A landscape with many valleys, sampled at points; each row gives a point and its height.
From any point a ball rolls to the lowest of the 2 points nearest to it. It stops when none of these is lower. Distance is the straight distance between rows; heights are no part of it.
Q_836: [6 -12 -3 -14 14 -12 -8 -14 -15 4 9 0 6 5 0 -6 15 1 -20 -4 -4 2 10 -9 3 -5 1 -5 3 14 -14 7 -12 1 17 4 23 1 14]  h=543
Q_716: [-15 -21 -5 -8 -21 -10 2 -9 -5 -5 8 -5 13 0 15 4 4 -6 7 6 8 -18 0 2 13 5 6 4 6 25 10 8 -19 3 -2 13 24 8 -7]  h=535
Q_673: [16 13 18 2 16 -3 10 -2 16 -18 9 -8 -2 1 14 20 -9 -2 6 -1 9 7 0 -5 -3 7 -27 9 1 5 11 4 20 0 5 10 -7 -8 3]  h=574
Q_251: [3 11 -1 23 6 -1 1 11 -10 8 5 -13 3 -2 -7 10 -2 -6 20 -2 -3 -3 2 -7 14 14 0 9 2 -8 -9 13 5 15 1 -15 -17 -27 16]  h=402
Q_67: [15 1 8 22 15 12 5 16 -15 -20 -6 -10 -13 27 -4 1 9 5 -14 1 1 12 -11 3 -20 1 -2 -2 2 -13 16 -9 29 1 -3 3 -16 -7 -11]  h=496
Q_646: [2 8 1 -14 -2 -6 1 1 13 6 -9 17 -13 -8 -6 -10 -3 0 -2 -16 0 6 -9 13 -13 -14 -3 -4 2 -8 -9 -15 -1 -18 -3 5 4 12 -2]  h=567
Q_984: [-6 9 7 -2 -16 -3 3 17 7 1 -20 4 -2 0 -3 -18 20 -2 6 7 1 1 -4 12 -5 0 17 -9 4 -6 3 -15 -5 -9 0 16 26 -2 -11]  h=608
Q_555: [6 0 1 1 -6 -18 -13 9 -6 -1 -7 12 -17 -3 -12 3 -11 -6 -1 -9 23 -15 0 13 5 -15 -19 9 -6 -1 -16 -34 19 10 6 -7 2 14 -4]  h=507
Q_104: [5 12 6 22 -12 -5 -3 14 3 8 2 -1 -1 -13 2 8 -10 0 28 4 -2 -16 8 2 22 3 -4 14 -1 -10 3 1 14 12 1 -14 -9 -23 10]  h=320
Q_299: [-1 2 7 -7 3 -1 -19 0 16 2 1 -3 9 15 -5 -4 4 2 -10 -9 -4 7 2 -9 -6 16 0 -4 -9 13 4 14 0 3 4 7 14 -1 6]  h=500
Q_326: [13 -26 -24 8 -5 -9 -8 12 -6 12 -3 -4 -9 3 1 -17 20 11 -6 1 0 -17 11 -1 1 -7 14 -14 -2 -11 -7 7 7 3 -6 -8 3 0 12]  h=532
Q_513: [5 -17 -2 19 -2 2 5 9 -11 8 3 -16 10 6 -8 2 -1 13 2 17 4 -16 8 -11 18 4 3 5 -9 -3 18 6 5 17 -3 -10 -9 -4 -2]  h=404
Q_180: [-18 -5 -21 -7 -12 -2 12 8 21 14 -7 8 -13 -19 5 -6 4 6 7 1 -1 -14 -18 8 -8 -9 -2 -3 7 -2 -16 -11 -7 -10 -21 1 5 14 5]  h=575
Q_841: [9 -2 8 26 -10 -17 -23 -4 -6 -5 5 10 -10 17 -4 -4 -10 -4 -14 -5 11 0 -2 -4 7 8 1 22 -12 12 9 3 14 17 10 -4 4 19 -12]  h=609
Q_627: [-18 7 7 -4 -13 12 3 15 3 11 -12 2 5 0 -15 -13 31 6 -17 30 3 -3 -18 7 -2 14 26 -9 -5 1 -4 -2 -7 -2 -11 2 8 9 -7]  h=613
Q_489: [10 -13 -1 13 4 10 14 9 -4 -17 -5 7 -21 15 -2 6 6 5 -4 -9 3 15 -17 1 -26 -6 3 3 4 -16 1 -13 -3 -17 -9 25 -3 -7 -8]  h=215
Q_49: [-9 23 14 -23 -6 15 3 11 22 4 -11 -4 16 -8 -2 -4 12 6 14 19 -12 6 3 7 -4 2 6 -19 0 -8 8 3 -5 -8 2 10 6 -6 1]  h=559
Q_229: [-8 -17 -1 10 -24 -8 6 3 0 -4 -6 0 -3 0 11 -4 9 2 3 7 9 -12 3 2 11 3 11 3 2 10 8 5 -10 -4 2 15 28 0 -7]  h=512
Q_645: [9 -2 20 -4 18 13 0 -8 21 1 12 -6 12 1 4 15 0 0 -15 3 -5 19 6 -19 -3 22 -7 -10 0 7 12 28 4 -4 11 10 11 -15 14]  h=524
Q_264: [8 19 -9 -6 11 0 -7 -2 17 -2 2 -7 -10 -4 5 4 -15 -6 25 -13 -11 16 2 14 -7 -3 -5 -6 4 -10 -3 5 9 -11 8 -8 -22 -19 9]  h=477
Q_13: [2 5 -8 -20 -5 11 -5 7 16 3 0 -11 19 -15 4 -4 17 4 31 24 -13 0 10 4 6 -8 8 -14 -2 -11 8 9 3 4 -3 -1 -1 -9 7]  h=526
Q_24: [1 -1 7 -12 -2 -7 -5 -5 -3 -20 1 -12 17 9 3 10 17 -3 16 8 1 -8 -2 -3 -3 -8 -2 9 0 14 5 -10 2 12 12 14 12 1 -9]  h=544
Q_563: [-10 11 8 6 2 -2 -4 1 -3 3 -5 14 -8 20 -22 -4 -14 -2 -9 -25 -6 18 -20 3 -11 9 0 12 -6 5 -12 -18 -9 1 -5 3 0 6 -14]  h=529
Q_270: [-6 -7 5 -8 -19 -4 -5 -12 3 -18 6 -3 10 0 11 16 11 -8 17 5 5 -16 4 3 5 4 2 6 2 22 -4 6 -1 8 10 9 13 -8 -4]  h=563
Q_954: [7 3 8 3 6 0 13 -3 18 -14 8 6 -10 4 11 21 -13 3 0 -9 12 0 -9 -7 -13 9 -28 10 -1 4 6 -3 4 -9 -8 16 -3 -1 -7]  h=595
Q_139: [13 3 11 12 23 -2 2 17 -9 -1 -8 -5 -10 26 -16 -10 4 1 -25 -8 7 16 -12 0 -20 1 -5 -3 -2 -10 6 -18 23 5 -9 7 -2 8 -9]  h=527
Q_861: [-2 -6 -3 17 1 -10 -13 7 -11 12 12 -5 6 9 -6 1 11 6 5 10 1 -17 -3 -5 10 26 14 14 -19 5 -6 12 -1 24 -3 -14 -6 7 0]  h=591
Q_386: [4 12 -20 -5 6 -7 -6 2 19 8 5 -6 -16 -16 14 -2 -15 -3 29 -10 -5 -2 0 16 2 -4 -9 -11 4 -7 -4 5 15 -1 -8 -13 -21 -7 10]  h=442
Q_967: [13 15 13 -7 15 -5 -20 -8 11 0 15 -2 3 0 -2 15 -11 -20 -12 -15 9 11 5 1 -3 18 -23 4 -5 17 -9 8 24 11 14 -8 -5 -1 19]  h=478
Q_106: [5 -8 -8 -5 13 0 -2 -14 -22 -5 3 -12 6 12 1 -5 3 -2 -7 6 0 12 2 -2 -3 -17 18 -3 3 -3 9 -1 2 4 7 5 -4 20 -15]  h=345
Q_225: [3 -5 -11 19 -1 3 -5 10 4 7 -5 -2 -16 0 -1 -4 11 4 10 -1 -6 -19 -10 5 -10 15 17 -8 -8 -17 -7 3 14 -3 -13 -9 -23 -2 -2]  h=514
Q_791: [-8 10 2 -1 -7 6 11 7 22 10 2 8 3 -17 9 5 -4 7 -7 20 10 -3 -7 3 13 7 8 2 -14 -9 4 8 7 4 -1 -10 -18 26 -4]  h=686
Q_282: [-10 -1 13 17 -15 6 0 14 0 6 -18 8 -11 8 -13 -12 20 7 -1 10 -5 -8 -19 2 -10 28 27 -7 -4 -6 -9 1 -5 -14 -14 4 7 2 -14]  h=641
Q_81: [5 12 13 -12 8 6 8 8 7 4 -10 -6 12 -6 -9 -2 8 8 -10 10 2 8 3 -4 -7 -9 -12 -8 2 -11 14 -8 4 -9 -5 7 5 10 1]  h=481
Q_906: [-1 -27 -21 10 -4 10 6 10 -18 12 2 -18 3 -2 -6 2 18 10 4 22 -7 -26 10 -6 10 -4 17 -9 -3 -6 6 9 -1 14 -12 -9 -5 -13 2]  h=455
Q_993: [3 19 2 10 -3 -11 3 9 -2 10 0 6 4 -15 2 -1 -4 1 4 10 5 -3 5 9 27 -3 6 14 -8 -9 -5 2 13 13 8 -20 -9 -2 8]  h=206
Q_961: [5 -11 -12 2 3 -10 13 -11 9 5 12 9 -25 -16 21 11 -15 2 -10 -6 13 -3 -4 7 11 -2 -8 8 -2 2 0 2 5 -9 -5 -1 -11 22 -4]  h=650
Q_671: [0 7 10 -6 1 -6 -13 6 4 7 -1 -5 13 10 -11 -2 8 2 5 -6 -2 -8 4 -4 3 10 -8 2 -6 13 -6 0 -1 8 1 2 13 -17 12]  h=465
Q_625: [5 -7 -11 26 11 3 -3 8 -12 1 9 -18 -3 9 -7 0 10 1 17 -1 -10 -9 -2 -6 -1 14 13 -1 -1 -13 -9 14 6 10 -9 -15 -23 -19 4]  h=463
Q_511: [-4 3 13 -5 3 9 0 -4 18 -4 7 -7 13 8 7 8 5 2 0 5 -4 8 -4 -15 -1 23 3 -8 -3 17 11 20 -6 -4 5 11 13 -9 -1]  h=499
Q_619: [-8 5 -4 -6 -6 16 13 -6 1 1 -4 -2 9 -9 5 3 -16 4 23 1 -17 8 1 2 -1 -16 -3 -1 10 -13 15 -6 -7 -7 -8 1 -6 -6 -12]  h=116
Q_505: [22 -7 -1 10 -3 5 2 -6 -10 -16 -4 -4 -8 8 6 -14 -9 6 -11 6 4 20 19 -5 0 -28 -7 -9 13 -12 31 2 8 -10 11 4 4 7 -10]  h=390
Q_918: [-12 -2 -5 -11 -10 -9 -30 -15 -14 -14 7 -4 8 19 2 -5 3 -14 5 -6 5 -10 4 -3 -5 6 8 5 -3 25 -7 5 -16 14 7 1 10 2 0]  h=219
Q_564: [-4 -12 -6 8 0 23 26 3 -12 -8 -4 9 -11 8 4 17 5 2 3 -4 -4 6 -22 -1 -19 2 14 1 -3 -4 -6 -4 -11 -13 -10 19 -14 -4 -17]  h=283
Q_92: [-3 -26 -5 6 0 16 38 -5 -11 -9 -2 4 -8 -5 12 18 7 -1 -10 5 4 2 -15 -2 -12 -4 5 1 5 -5 5 -6 -15 -18 -11 25 5 7 -10]  h=337
Q_167: [-8 -9 -8 15 5 7 31 1 -34 8 -6 11 1 -2 -7 -2 -2 10 -4 -2 -11 8 -6 3 7 -21 3 8 9 -9 -13 -14 -16 -3 -6 -7 3 -8 -8]  h=366
Q_504: [8 3 -9 -17 2 0 -16 -10 14 -16 1 2 -6 -5 7 10 -11 -14 24 -18 -5 2 7 7 -12 -10 -18 -2 11 3 -13 -2 0 -12 6 -2 -6 -20 11]  h=513
Q_996: [-25 6 -10 -9 -18 -9 2 -1 17 15 -4 10 -6 -15 3 -1 -12 1 6 -3 3 -17 -13 4 5 0 -15 4 0 13 -10 -14 -12 -4 -18 -7 10 8 2]  h=597
Q_249: [-12 6 2 -8 25 -3 -15 -14 -10 14 8 3 13 6 -11 -8 4 -7 -21 -3 -17 17 3 -6 6 9 16 -7 -4 10 -21 18 -19 14 11 -7 9 3 12]  h=480
Q_892: [12 1 0 -26 8 22 -2 4 5 9 3 -10 17 -23 1 3 18 9 -1 32 -5 2 13 7 4 -13 1 -19 3 -17 19 4 10 4 7 -2 -6 -1 14]  h=490
Q_73: [-13 11 11 -18 -4 13 20 -3 26 9 -10 24 -3 -23 10 -13 0 8 -16 3 -3 12 -5 -7 -12 -1 -11 -4 19 -3 -5 -1 -18 -32 -4 1 11 10 7]  h=417
Q_540: [7 -7 -2 11 1 10 -7 0 4 -12 -2 -9 -15 11 1 -5 -15 -1 -19 -3 6 9 0 1 -10 4 1 -9 0 -10 30 11 16 -5 -4 4 -22 8 -13]  h=428
Q_486: [-1 22 21 5 6 8 3 8 20 10 4 1 14 -12 2 10 6 6 -5 26 7 1 -10 -1 12 21 6 8 -18 -3 1 9 13 9 4 -14 -22 17 -2]  h=707
Q_142: [6 -6 10 20 -12 14 10 15 -11 -9 -17 15 -19 2 -4 1 24 3 -6 12 0 5 -11 0 -17 10 22 -2 -1 -20 -2 -5 4 -13 -2 18 7 -1 -14]  h=665
Q_597: [7 3 -4 -13 -16 -12 -21 -2 17 -2 0 7 2 -17 7 6 -4 -10 21 -2 7 -14 19 6 11 -10 -8 0 -2 3 -3 1 8 0 14 -6 9 -6 11]  h=501
Q_797: [6 -23 -10 12 -11 10 10 -3 -11 -20 -7 3 -13 13 7 -2 8 2 4 -3 -4 7 -6 2 -15 -21 9 -2 13 -9 14 -7 -9 -14 -5 21 4 -4 -12]  h=271
Q_887: [-4 -5 -13 -10 3 20 14 -6 -16 1 0 -4 8 -9 8 7 -4 4 2 6 -8 5 -5 0 -11 -18 9 -10 10 -16 13 -2 -5 -6 -10 -2 -17 5 -13]  h=210
Q_284: [-18 7 1 2 -9 3 -12 -6 -1 -11 5 -15 16 20 -3 -1 -11 -5 20 -5 -9 2 2 -13 2 13 0 5 3 19 9 12 -19 11 -3 0 2 -17 -3]  h=340
Q_64: [7 -4 -21 3 -4 -8 2 1 4 7 7 -6 -4 -17 15 2 -3 2 18 0 -4 -9 6 6 9 -8 4 -8 2 -5 -1 14 12 3 -2 -11 -5 -8 10]  h=399
Q_905: [4 0 4 21 -2 -8 -13 -7 2 0 9 8 -13 1 10 10 -13 0 -5 -2 10 -7 -6 0 10 22 9 14 -17 5 6 10 13 11 9 -7 -14 19 -8]  h=588
Q_340: [-7 19 12 10 -3 6 -8 2 20 -15 -9 -9 5 20 -7 1 -14 4 21 -8 -14 9 -5 -8 -12 6 -10 0 2 -5 18 -1 -2 1 -8 3 -12 -18 -11]  h=353
Q_234: [8 -13 -7 -24 15 -15 12 -14 -11 0 10 3 2 -13 6 9 12 -4 -13 -14 6 -13 0 -5 -5 -6 -17 3 7 19 -17 -11 -7 -10 7 -2 6 14 14]  h=482
Q_441: [1 1 -14 -2 -7 -6 -35 -15 -10 -23 11 -1 1 14 0 7 5 -20 16 -13 -5 -3 2 -3 -13 8 3 4 6 18 -18 9 -6 8 10 1 -7 -14 15]  h=313
Q_191: [14 -2 -2 1 5 -6 -20 -7 -4 -3 20 -7 -1 3 4 18 -5 -21 3 -12 11 -5 2 -2 1 16 -14 6 -2 21 -9 14 12 13 11 -3 -10 0 19]  h=435
Q_629: [-2 10 10 4 6 -19 -6 2 6 14 10 8 -5 -10 5 9 -14 -7 -20 -3 18 -3 2 12 15 11 -14 15 -11 11 -12 0 22 13 8 -15 -14 18 15]  h=750
Q_611: [0 -8 -12 -6 0 -8 3 -7 12 4 7 8 -19 -12 12 18 -20 -5 2 -10 15 -17 -7 9 -3 -2 -22 7 -1 10 -11 -12 2 -3 -8 -3 -10 11 -2]  h=635
Q_74: [-24 18 3 -8 -1 7 -8 -7 -14 -8 3 -4 16 13 -7 -10 -16 -9 13 -7 -11 7 1 3 4 11 11 -2 4 22 -10 2 -32 7 4 3 10 -17 -13]  h=403
Q_58: [6 6 -10 -4 24 -5 -18 -15 -13 -10 10 -7 3 17 -5 -8 -9 -14 -5 -16 -11 24 4 2 -2 -4 11 3 4 -1 -13 9 -3 13 16 -7 -10 1 1]  h=381
Q_643: [1 18 -5 1 -4 -12 -12 3 3 0 -4 10 -2 -9 -1 -5 0 -3 15 -7 -6 -5 5 14 11 -7 14 5 -9 -13 -18 -6 9 7 7 -13 -9 -6 4]  h=319
Q_289: [16 -14 5 28 6 4 -1 12 -5 -17 -1 -9 -20 21 -2 -6 5 6 -30 7 7 1 3 -4 -13 10 -6 -6 4 -4 22 12 27 -3 -7 3 -16 -4 -8]  h=462
Q_69: [12 -12 0 -14 23 -3 15 -21 -18 -4 21 -5 10 -21 12 19 17 -7 -4 4 -1 -3 5 -9 6 -8 -10 2 10 9 -8 4 -7 -5 19 2 5 0 18]  h=441
Q_344: [4 -10 -13 -2 3 -3 0 -7 -2 -1 10 -9 7 -5 8 14 11 -4 11 0 -1 -5 1 -10 6 5 12 -1 -1 3 -7 20 -3 5 8 2 -6 -6 11]  h=339
Q_788: [-3 16 21 -2 -12 -12 -10 6 5 6 -12 14 -1 -5 -17 3 -5 -8 -7 -2 15 -4 -2 6 5 2 -7 13 -15 7 -14 -26 11 10 7 -1 8 15 -3]  h=457
Q_874: [2 -1 -1 -16 -9 -4 -20 -10 2 -10 -3 6 4 -4 1 5 -22 -14 18 -16 3 -5 16 4 -3 -11 -19 1 10 11 -2 -10 0 -6 11 -8 6 -5 12]  h=534
Q_767: [6 -14 -5 -3 -1 1 7 -8 13 -4 2 6 -10 -2 8 -4 -11 5 -4 -20 -5 8 4 -9 -13 -5 -12 -6 10 -3 10 9 -10 -29 -6 12 7 -3 2]  h=356
Q_949: [5 -16 -3 -13 20 -7 19 -12 -16 1 9 -4 3 2 -2 3 6 2 -22 -13 2 -1 -9 -12 -7 -6 -11 5 7 9 -1 -11 -10 -5 -4 3 3 18 3]  h=509
Q_651: [3 -13 -17 -18 17 -1 9 -20 -15 -3 20 -8 10 -22 14 13 18 -12 17 7 -11 -3 5 -4 8 -11 6 -6 11 7 -8 20 -13 3 10 2 3 -1 15]  h=400
Q_783: [-18 2 -8 13 -1 7 13 -4 -28 7 -1 13 2 -2 -2 -5 -3 2 3 -8 -19 6 2 5 15 -9 17 9 7 -6 -31 1 -25 1 2 -12 1 -20 3]  h=284
Q_291: [-5 -6 2 27 -5 -2 -3 1 -1 9 10 1 -6 1 4 10 0 5 8 1 0 -21 -9 -8 8 25 13 14 -14 -1 -4 12 4 6 -3 -12 -17 9 -5]  h=560
Q_121: [24 5 28 -3 18 7 0 -8 18 -12 12 -4 10 0 11 27 8 -1 -6 12 6 14 5 -14 0 12 -12 1 -3 3 10 16 18 -1 17 14 7 -13 8]  h=547
Q_5: [7 2 9 -7 0 0 5 10 7 -10 -9 -8 11 2 2 5 19 6 8 8 6 -8 -4 -2 -7 -7 -5 5 -2 -3 11 -12 9 0 2 15 9 5 -7]  h=516
Q_852: [1 -5 0 -1 13 -7 5 2 -10 9 -2 0 -2 16 -16 -8 -15 3 -18 -23 1 9 -10 -7 -8 0 -9 4 -2 2 -6 -12 -3 1 -9 -2 2 10 -2]  h=541
Q_172: [-19 6 11 11 -16 -3 -8 4 -5 -7 -9 7 -5 28 -16 -6 -14 -3 5 -18 2 7 -15 2 -5 8 -2 13 2 15 0 -15 -10 2 -5 6 8 -8 -17]  h=495
Q_464: [-6 -11 -7 9 -2 3 -1 -6 -5 -13 5 -8 4 15 6 7 3 0 17 -2 -11 -4 -6 -10 -4 6 10 2 -1 10 4 9 -10 6 -1 5 -6 -12 1]  h=270
Q_194: [-20 10 3 -2 -17 12 12 2 17 1 -12 4 3 -7 7 2 -15 1 31 -2 -16 0 -6 3 3 -2 -9 1 2 -1 7 -5 -9 -7 -14 1 -2 -16 -12]  h=207
Q_727: [5 -22 -3 9 -29 7 9 10 -1 6 -17 -3 -5 -10 4 -13 6 4 -2 28 4 -4 23 -5 9 -16 6 -8 3 -13 28 0 4 -7 -4 11 23 -5 -9]  h=458
Q_990: [-15 4 4 -5 -10 3 8 -3 13 13 -7 6 6 -5 -3 -9 -13 6 -10 -1 -5 5 1 -8 7 8 0 -7 -1 -1 5 12 -17 -15 -6 2 9 0 -2]  h=420
Q_936: [4 2 10 -6 -2 -4 -3 -4 -2 -1 5 22 -5 -18 2 16 -21 -11 -11 -6 17 -2 7 12 12 5 -16 10 -5 6 -24 -12 9 2 7 -13 -5 12 10]  h=767
Q_589: [-8 -17 -3 18 -29 7 16 5 3 -5 -9 7 -6 -10 13 0 2 7 14 13 -2 -7 5 -2 10 -4 11 -4 3 -9 17 8 -3 -7 -6 16 13 -10 -13]  h=487
Q_858: [13 -20 -18 10 8 2 8 -5 -9 -13 4 -4 -14 12 5 -6 -11 9 -5 -18 -5 13 -2 -4 -12 -16 -6 0 15 -7 8 0 -2 -13 -3 3 -4 -8 0]  h=318
Q_134: [-9 2 -1 15 -12 -7 -4 1 -30 10 -4 16 -2 9 -15 -16 -2 -6 -9 -11 -6 -4 13 3 10 -1 9 7 -3 2 -33 -5 -19 9 7 -10 17 -18 5]  h=130
Q_230: [12 -15 -4 -1 14 1 16 -6 -15 -9 3 -4 -10 -1 7 -8 -14 6 -8 -9 3 13 10 -1 -6 -21 -15 -6 18 -11 26 -6 4 -20 -6 -3 -7 6 -5]  h=354
Q_528: [-19 4 13 -2 0 14 21 3 10 5 -3 -8 17 -4 1 11 1 11 -1 14 -2 -3 -4 -7 6 13 -1 -9 4 10 3 8 -21 -9 -6 5 11 -14 4]  h=464
Q_432: [-13 16 4 5 0 7 8 -1 21 2 -3 2 -3 3 1 11 -34 7 17 -12 -5 5 -8 -3 -5 5 -20 5 -3 -1 13 -5 -10 -3 -17 -2 -16 -10 -10]  h=286
Q_662: [15 5 3 0 12 -12 -13 2 3 -2 -2 -7 -8 19 -5 -14 4 -2 -16 -12 7 12 -2 3 -14 -2 -1 -6 -5 -9 7 -5 21 2 2 1 -4 15 -3]  h=555
Q_214: [-10 11 5 -16 -6 -13 -14 0 -4 2 -4 10 14 -5 -13 0 10 -10 -8 4 11 -11 5 9 7 2 0 9 -13 10 -30 -21 3 12 6 -9 9 14 6]  h=387
Q_957: [-9 11 4 -7 4 -11 -15 3 -15 10 -4 10 8 2 -15 -13 16 -5 -10 2 -1 -2 7 4 12 0 11 9 -7 7 -35 -4 -8 17 10 -9 11 -5 6]  h=290
Q_823: [15 -6 -4 -2 1 7 -8 -6 -11 -5 -7 -10 -6 8 -1 -16 -7 0 -23 9 4 15 8 -1 -8 -17 8 -11 3 -11 30 3 13 -3 8 3 -7 19 -15]  h=392
Q_152: [-8 1 -16 5 -9 -1 5 7 11 7 -7 -5 -12 0 0 -4 1 5 17 -5 -2 -16 -14 2 -5 0 5 -3 -6 -8 -3 -8 0 -2 -21 1 -11 2 -4]  h=548
Q_29: [-4 16 16 15 9 -7 8 13 10 9 8 2 -5 -9 10 8 -9 0 -13 13 12 -1 -4 10 20 23 -9 15 -10 0 -6 6 24 15 5 -20 -26 14 8]  h=731
Q_577: [5 8 2 -27 13 9 2 6 2 12 -5 -8 22 -16 -3 -12 12 10 -6 21 -3 7 11 2 -1 -23 -5 -16 9 -11 10 -5 3 -3 -1 -11 4 9 10]  h=515
Q_731: [-12 -4 2 -2 8 -1 14 4 -9 12 -6 -9 17 4 -15 -7 8 13 -10 6 -2 -7 -3 -10 6 -5 -4 3 -2 5 -2 -8 -17 9 -11 -2 11 -1 4]  h=251
Q_950: [4 8 -1 -1 -9 0 1 15 7 1 -19 12 -15 0 -5 -16 9 1 5 -3 -3 8 -4 9 -17 -9 9 -9 1 -22 1 -16 0 -16 -7 13 7 4 -4]  h=587
Q_41: [7 -14 -17 -6 -2 -13 -11 0 -2 3 -3 -3 -3 10 -1 -17 12 4 -4 -10 -4 -6 11 -2 -1 -10 6 -9 1 0 -8 2 -5 -1 1 0 15 -5 8]  h=557
Q_794: [-9 -2 2 -12 -5 4 16 -10 13 4 -4 19 -6 -16 9 -11 -14 2 -7 -7 -6 11 3 -5 2 3 -11 -9 11 1 9 4 -21 -29 -8 6 15 4 -3]  h=388
Q_701: [-2 -6 -7 4 -9 0 26 -1 12 7 3 13 -10 -24 12 6 -8 7 -11 16 15 -4 -10 -1 8 -5 2 10 -3 -6 3 -5 2 -8 -14 0 -5 28 -4]  h=666
Q_217: [-4 17 11 -18 2 14 18 4 18 8 -10 11 7 -17 -1 -3 6 5 -15 12 -2 14 -3 -1 -9 -5 -7 -8 6 -14 -2 0 -7 -18 -4 1 2 12 8]  h=447
Q_568: [-10 15 10 -13 -6 7 -1 13 7 6 -11 -5 15 5 -10 -14 19 9 4 16 0 0 -8 9 -4 10 13 -14 -5 4 2 -4 -8 1 -1 10 13 0 -10]  h=586
Q_119: [3 -1 -8 -12 -8 -18 -1 3 2 2 -12 14 -10 -10 -7 -8 3 -9 2 -13 9 -13 -5 14 -2 -19 -5 6 -1 -3 -19 -28 6 -1 -1 2 11 12 -2]  h=542
Q_337: [-3 -8 -9 -12 6 7 6 -4 -12 -1 -3 -12 3 6 -6 -4 7 0 -10 4 1 5 -7 -7 -18 -9 11 -11 -3 -3 10 -7 -8 -3 -7 12 -5 21 -12]  h=291
Q_981: [-20 -3 4 17 -2 2 25 7 -23 8 -10 -3 9 8 -13 -7 0 10 0 -2 -7 -8 -6 -6 8 -9 -2 6 7 2 -9 -13 -17 7 -12 -3 9 -14 -3]  h=328
Q_653: [-3 2 4 -13 7 -7 -16 -21 -17 7 11 5 16 2 -4 -6 -3 -7 -26 -9 -6 8 15 -6 9 4 10 2 1 18 -14 15 -17 6 19 -5 20 4 13]  h=517
Q_551: [13 -5 5 -17 -6 19 7 6 3 7 -1 -6 3 -18 0 6 8 10 -22 28 -1 -5 22 -1 -5 -15 -9 -19 10 -15 34 5 6 -10 -4 7 0 -7 4]  h=459
Q_61: [-19 20 21 3 -16 2 -6 1 -7 -9 -6 3 12 16 -8 -5 -7 -7 1 -5 -3 5 -8 6 4 19 15 2 0 19 -1 -4 -18 3 1 4 19 -12 -23]  h=451
Q_301: [-2 -2 7 1 13 5 5 9 -1 15 10 -14 20 1 -14 -1 6 14 -7 17 1 -6 2 -9 19 9 -5 1 -8 3 5 5 -4 19 -2 -9 1 -7 14]  h=333
Q_407: [9 -5 -16 4 -3 -10 -34 -5 -1 -14 19 -11 -5 12 3 14 0 -22 22 -10 11 -18 4 -2 -12 6 -15 5 5 20 -12 3 6 14 6 -4 -14 -9 26]  h=382
Q_419: [4 -11 -22 4 -1 7 -3 3 -15 11 6 -10 3 -4 -6 -11 14 6 -14 15 -6 -10 8 -2 9 -4 22 -13 -5 -12 -2 15 6 10 -5 -14 -13 -3 4]  h=497
Q_261: [0 15 0 -6 33 2 -11 -12 -14 3 4 -2 7 10 -15 -13 -1 -10 -11 -21 -21 23 1 -1 -7 1 6 -9 5 -3 -23 7 -12 4 12 -8 -4 -9 10]  h=430
Q_743: [17 -12 5 -3 -7 8 11 6 -4 2 -8 -4 1 -10 2 -10 -2 7 -12 21 5 9 29 -8 4 -26 -10 -8 11 -16 37 2 6 -12 2 6 21 2 -3]  h=424
Q_552: [-16 -7 -15 -11 -4 -1 4 -9 13 9 4 14 -16 -26 11 14 -21 -2 16 -13 1 -14 -11 6 -2 -9 -31 4 6 9 -8 -20 -7 -13 -19 -11 -6 6 -4]  h=619
Q_145: [-4 -4 -18 -11 11 -9 -11 -16 -25 -7 6 -2 3 12 -1 -6 0 -11 1 -16 -8 3 3 -1 -2 -9 15 5 -2 9 -15 -1 -17 13 4 -4 -3 5 -2]  h=317
Q_605: [2 1 6 13 2 1 -14 11 13 0 -4 -16 7 14 -9 -3 -3 7 14 -7 -8 -7 3 -11 -3 11 -7 -5 -2 -5 10 8 7 7 -6 -10 -7 -17 5]  h=411
Q_241: [13 15 8 -10 2 -15 -17 1 15 -7 1 10 -7 -15 7 -1 -18 -11 6 -6 11 2 16 14 10 -8 -11 3 -5 -7 -2 -5 25 1 17 -9 -8 -2 5]  h=456
Q_780: [14 23 10 6 4 -3 -6 3 4 -6 -1 4 -6 -3 6 -5 -7 -2 13 -4 3 14 3 21 8 -8 8 3 -10 -19 4 -1 21 2 14 -7 -21 -2 -5]  h=401
Q_515: [11 6 14 5 5 -17 -12 -4 -3 -3 3 5 -5 9 -2 -5 -6 -2 -22 -3 15 15 1 5 8 -2 3 13 -13 -1 7 -7 21 11 17 -2 -1 28 -14]  h=584

Call two points neighbours if one is among the 2 nearest of the other. Go from one point of each pair to the other, from neighbour to neighbour, staying as low as possible. Name the highest point that can't be avoided.
Q_858 and Q_134 -> Q_984
Q_918 and Q_291 -> Q_861
Q_134 and Q_731 -> Q_167
Q_918 and Q_731 -> Q_41
Q_619 and Q_489 -> Q_823
Q_464 and Q_993 -> Q_874
